The views of a scene show one set of named points, each view turned or mirrored, shifted and resized as a whole, with a little noise and some points left out.

Scene 1
View 1
J831: [ 17   1  78 -11  32  30 -33  16  -3  52  10   3   6 -20  34 -78  23 -16
  15 -16]
J533: [  8 -18  88 -11  -2  11   3  35 -23  25  36  12 -22 -31  41 -59  36 -10
  16 -18]
J712: [ 31  18  38  -9   2   8 -22   7 -21  21  32  34  16 -15  24 -30  22   0
   1 -29]
J954: [  3 -37 103  -3  31  29  -8  41   0  50   8   3 -13 -24  55 -86  71   2
  19 -18]
J710: [ 33  35 -16  10 -49 -26 -15  -4 -42  -3  38  55  22  -2  -1  26  -6  -4
  -6 -53]
J463: [  5 -55  63  14  -1  12 -11  37 -12  49  -6  12  -3 -10  56 -53  83  25
  11 -34]
J670: [ 21  25  49 -14 -22   2 -10   5 -39  11  49  25  -3 -22  15 -22  -7 -19
  11 -25]
J814: [ 23 -44  69 -21   9  29 -20  10 -24  33   2  -7   6 -15  53 -45  63  31
  15   0]
J292: [  8 -19  70 -12 -16   8   9  34 -33  15  36  19 -18 -25  38 -39  41   1
  15 -16]
J108: [ 48  40  20 -35  -7  13 -41 -27 -36   9  40  20  28 -16  11 -13 -23   0
   3 -11]
J900: [ 25   4  35  -6  -5  12 -45  -4 -19  42   5   7  14 -14  23 -25   4 -11
   6 -23]
J497: [ 28  -2  54 -25  -1  21 -29  -4 -30  23  25   6   6 -24  28 -34  12   0
  14  -7]
J899: [  3  -8  50  -1 -47  -9  14  28 -46   8  45  23 -28 -23  20 -16  13 -19
  15 -30]
J543: [ 19  26   6  17 -42 -10 -49 -13 -30  39   7  22   7 -13  -7   2 -35 -39
   0 -43]
J142: [ -9 -15  50  33 -38  -7 -16  30 -20  45   5  14 -25 -20  12 -30   9 -39
   8 -45]
J617: [ 39  49  34 -27  -4   4 -17  -3 -31  -1  61  36  10 -22  15 -22 -12 -13
   5 -21]
View 2
J831: [-16  47 -35 -37  44  22 -59  10 -11 -17 -37   9  57  20  15  68 -24   2
  41  32]
J710: [ 15   1 -55  -9 -10  39 -35  13  57  -6 -15   6  -6 -71 -27 -17   8 -26
  60 -58]
J497: [  3  20 -32 -32  14  20 -96 -20  21  -7 -41  -6  40  -3  17  28 -13  -6
  41  -4]
J617: [ 18  13 -35 -13  13  41 -59 -19  38 -21 -41   6  33  -9   0   1 -11 -15
  78 -34]
J670: [ 10   1 -39 -24  30  38 -59   6  19 -17 -27   2  18   4   3   2 -14 -12
  59 -30]
J712: [ -4  21 -41 -20  21  35 -65   0  21  -8 -31   3  39 -30   2  33  -8 -17
  46 -12]
J899: [-12 -44 -59 -18  57  60 -52  30   2   6  -1 -16  15 -22 -16  11  -5 -37
  36 -47]
J292: [-20 -21 -49 -32  56  42 -87  14 -11   2 -19 -19  37   2   4  36 -15 -25
  22 -13]
J954: [-44  20 -47 -41  68  37 -85  21 -38   4 -21  -7  75  17  15  94 -28 -14
   4  36]
J463: [-42  12 -58 -43  48  28 -77  40 -25  21  -6 -10  47 -32   5  88 -10 -23
 -19  18]
J142: [ -7   5 -57 -33  61  35 -23  63 -13  -1   2   2  -1  -2 -19  28 -10 -10
  35 -15]
J108: [ 27  34 -32 -29 -14  14 -63 -15  52 -18 -46  14  11 -20   9  -5  -7   3
  67 -24]
J543: [ 24  39 -45 -26   8  17  -3  43  34 -14 -16  21 -24 -26 -20  -1   2   1
  65 -31]
J533: [-19  -7 -46 -35  68  43 -83  13 -20  -5 -20 -11  50  24  10  45 -23 -16
  27  -1]
J900: [  6  42 -44 -39  15   7 -51  21  15  -8 -24  11  15 -15   3  34  -6   2
  37   0]
View 3
J900: [-13  25 -12   0 -32  23   4  -9  -9   5 -16   3   6   6  -8  11  20   8
  -2  -7]
J142: [  1   3 -11   6  -6  19  -4 -15  12 -23 -14  -7 -27  26  -9 -11  11 -11
  -4 -13]
J899: [ 18   0 -22  28 -10  -6 -13  -6   7 -19  -7  -8 -21  26 -19   5  22  -7
  -2  13]
J543: [ -9  38   0  -7 -31   8   1  -5 -28 -26 -32 -15 -24  25   8  -2  36   8
  -1 -15]
J712: [-10  22 -13  26 -32  10   1 -17  -3   6 -15  -1   0   7 -15  14  18  18
  -4  11]
J670: [  5   9 -13  34 -25  -6   2 -15   3 -18 -15  -8 -21  17 -19  16  24   6
   0  16]
J463: [-10   3 -23  21  -1  39 -18 -19  32  32   6   7  12  12 -27 -11 -18   4
 -16   2]
J533: [  0 -12 -27  33 -16  19   4 -17  24  -1   0   5  -6   2 -32  20   4 -11
   5  12]
J954: [-18 -14 -25  29 -12  45  12 -28  42  25   5  13  12  -7 -37  14 -22  -9
   0   2]
J814: [ -7   4 -34  13 -18  29  -9  -7  13  36   8  15  28  -2 -29  12  -4  -2
  -7   8]
J292: [  6  -4 -29  30 -15   8  -8 -13  16   7   0   0  -3  12 -28  14   2  -5
  -2  15]
J831: [-27   3 -15  18 -31  39  26 -26  19  10 -12   6   2 -12 -23  20  -1  -4
   6  -6]
J497: [ -9  17 -24  21 -41   8   5  -8  -7  12  -8   6  13  -7 -24  32  21  10
   3  17]
J108: [-11  40 -12   8 -51  -3  10  -1 -30  -1 -28  -2   4   0  -7  29  42  18
   6   9]
J710: [  6  47  -4  19 -31 -23 -18  -9 -34 -16 -30 -22 -18  34   4  -4  44  35
 -12  11]
View 4
J899: [ 17  -4  -6 -22 -34  -7  17  -8 -21  -7 -12 -14  14  10  -4 -14 -33 -31
   2 -31]
J710: [ 49 -16 -18 -59   5  -9  63  -4 -49 -38 -13 -25  -9 -22 -15 -19 -19 -34
  15 -36]
J670: [  5 -13  -8  -9 -18 -20  44  -2 -31 -18  -5 -35  -3   9   0  -4 -14 -37
  15 -24]
J463: [ -4   8 -21 -15 -23 -16 -30   8  19  -5  -6 -48   6 -46 -10 -33   3   0
   3  22]
J543: [ 32  -7 -15 -37  17   0  70  -1 -51 -25   6 -36  -5 -21 -12 -23  -8 -22
  23 -56]
J712: [ 10 -15 -17 -17 -10 -23  34   5 -18 -28  -9 -45  -9 -13  -9  -9   3 -35
  17   1]
J497: [-10 -17 -11  -7 -18 -36  29   8 -16 -30   2 -59 -11   8  -9  11  11 -31
  13  -1]
J617: [  9 -24  -9 -14 -12 -28  57   1 -37 -34  -9 -40 -13  16   1   6  -6 -55
  19 -14]
J108: [ 12 -26 -12 -24   0 -33  68   2 -43 -50   5 -56 -16   8 -11  15   7 -39
  17 -22]
J142: [ 12   9 -14 -14 -11   9  22  -1 -19   6  -2 -22  12 -22   1 -42 -19 -12
  17 -39]
J900: [ -1  -6 -13  -9  -2  -9  38   3 -24 -17  12 -48   0 -13  -6 -14   6 -14
  17 -32]
J533: [-18  -3 -10  11 -33 -15   0   1   1   2  -5 -37   8   1   3 -17  -9 -24
  10  -2]
J831: [-29  -8 -19  19  -9 -15  21  11  -6 -10  13 -59  -8 -21   7 -20  23 -22
  29   6]
J292: [ -4   1  -8  -8 -35 -21  -2   1  -1  -6 -12 -33   8   0  -3 -10 -13 -23
   3  -2]
J954: [-38   1 -16  23 -24 -13 -23  13  24   7   0 -55   3 -25   7 -30  11 -12
  19  24]
J814: [-13  -1 -16 -12 -22 -31 -17   9  12 -19   9 -65   2 -19 -17  -2  13  -1
  -1  12]
View 5
J831: [  7   3  46 -26  13  -1  49   1  33  -1 -10   1 -22  -5  10   3  30  -9
  19   6]
J710: [-48  -8  33  21  24 -24   7 -23 -42 -17 -42 -32  -7 -30 -22 -23  -4  26
  -3 -58]
J463: [ 10 -20  58 -28   3  25  50 -27   8   0 -31   7 -55  12  27  -2  44  21
  45 -27]
J543: [-61 -10  29  20  39 -10  15   0 -22  -4   1 -21 -13 -17  -5 -21 -10  14
  -9 -31]
J497: [  0  18  47  -6   1 -11  35 -14  11  -5 -47 -11   4   2  -7  12  23  -9
   0 -23]
J814: [ 10   3  65 -20   0  20  45 -20  16   1 -40   4 -28  26  20  19  39   4
  25 -28]
J108: [-43  19  38  18  24 -15  23   5   5  -2 -28 -22  22  -2 -19  11  -2 -11
 -23 -36]
J617: [-13  15  29   5  13 -33  25 -14 -16 -12 -39 -23  14 -26 -18  -6   6  -1
  -6 -17]
J712: [-11   0  44  -9  12 -12  28 -14   1  -8 -37 -14 -11 -14  -2 -10  23   7
  11 -26]
J900: [-29  -3  48  -2  22   0  31  -2   8  -4 -19 -11 -14   0   0   0  12   1
   6 -28]

In a view up to two points have been moved. Name them for each view, in the order of its rows, or write -.
view 1 -> J497
view 2 -> J899
view 3 -> J670
view 4 -> J710, J900
view 5 -> J108
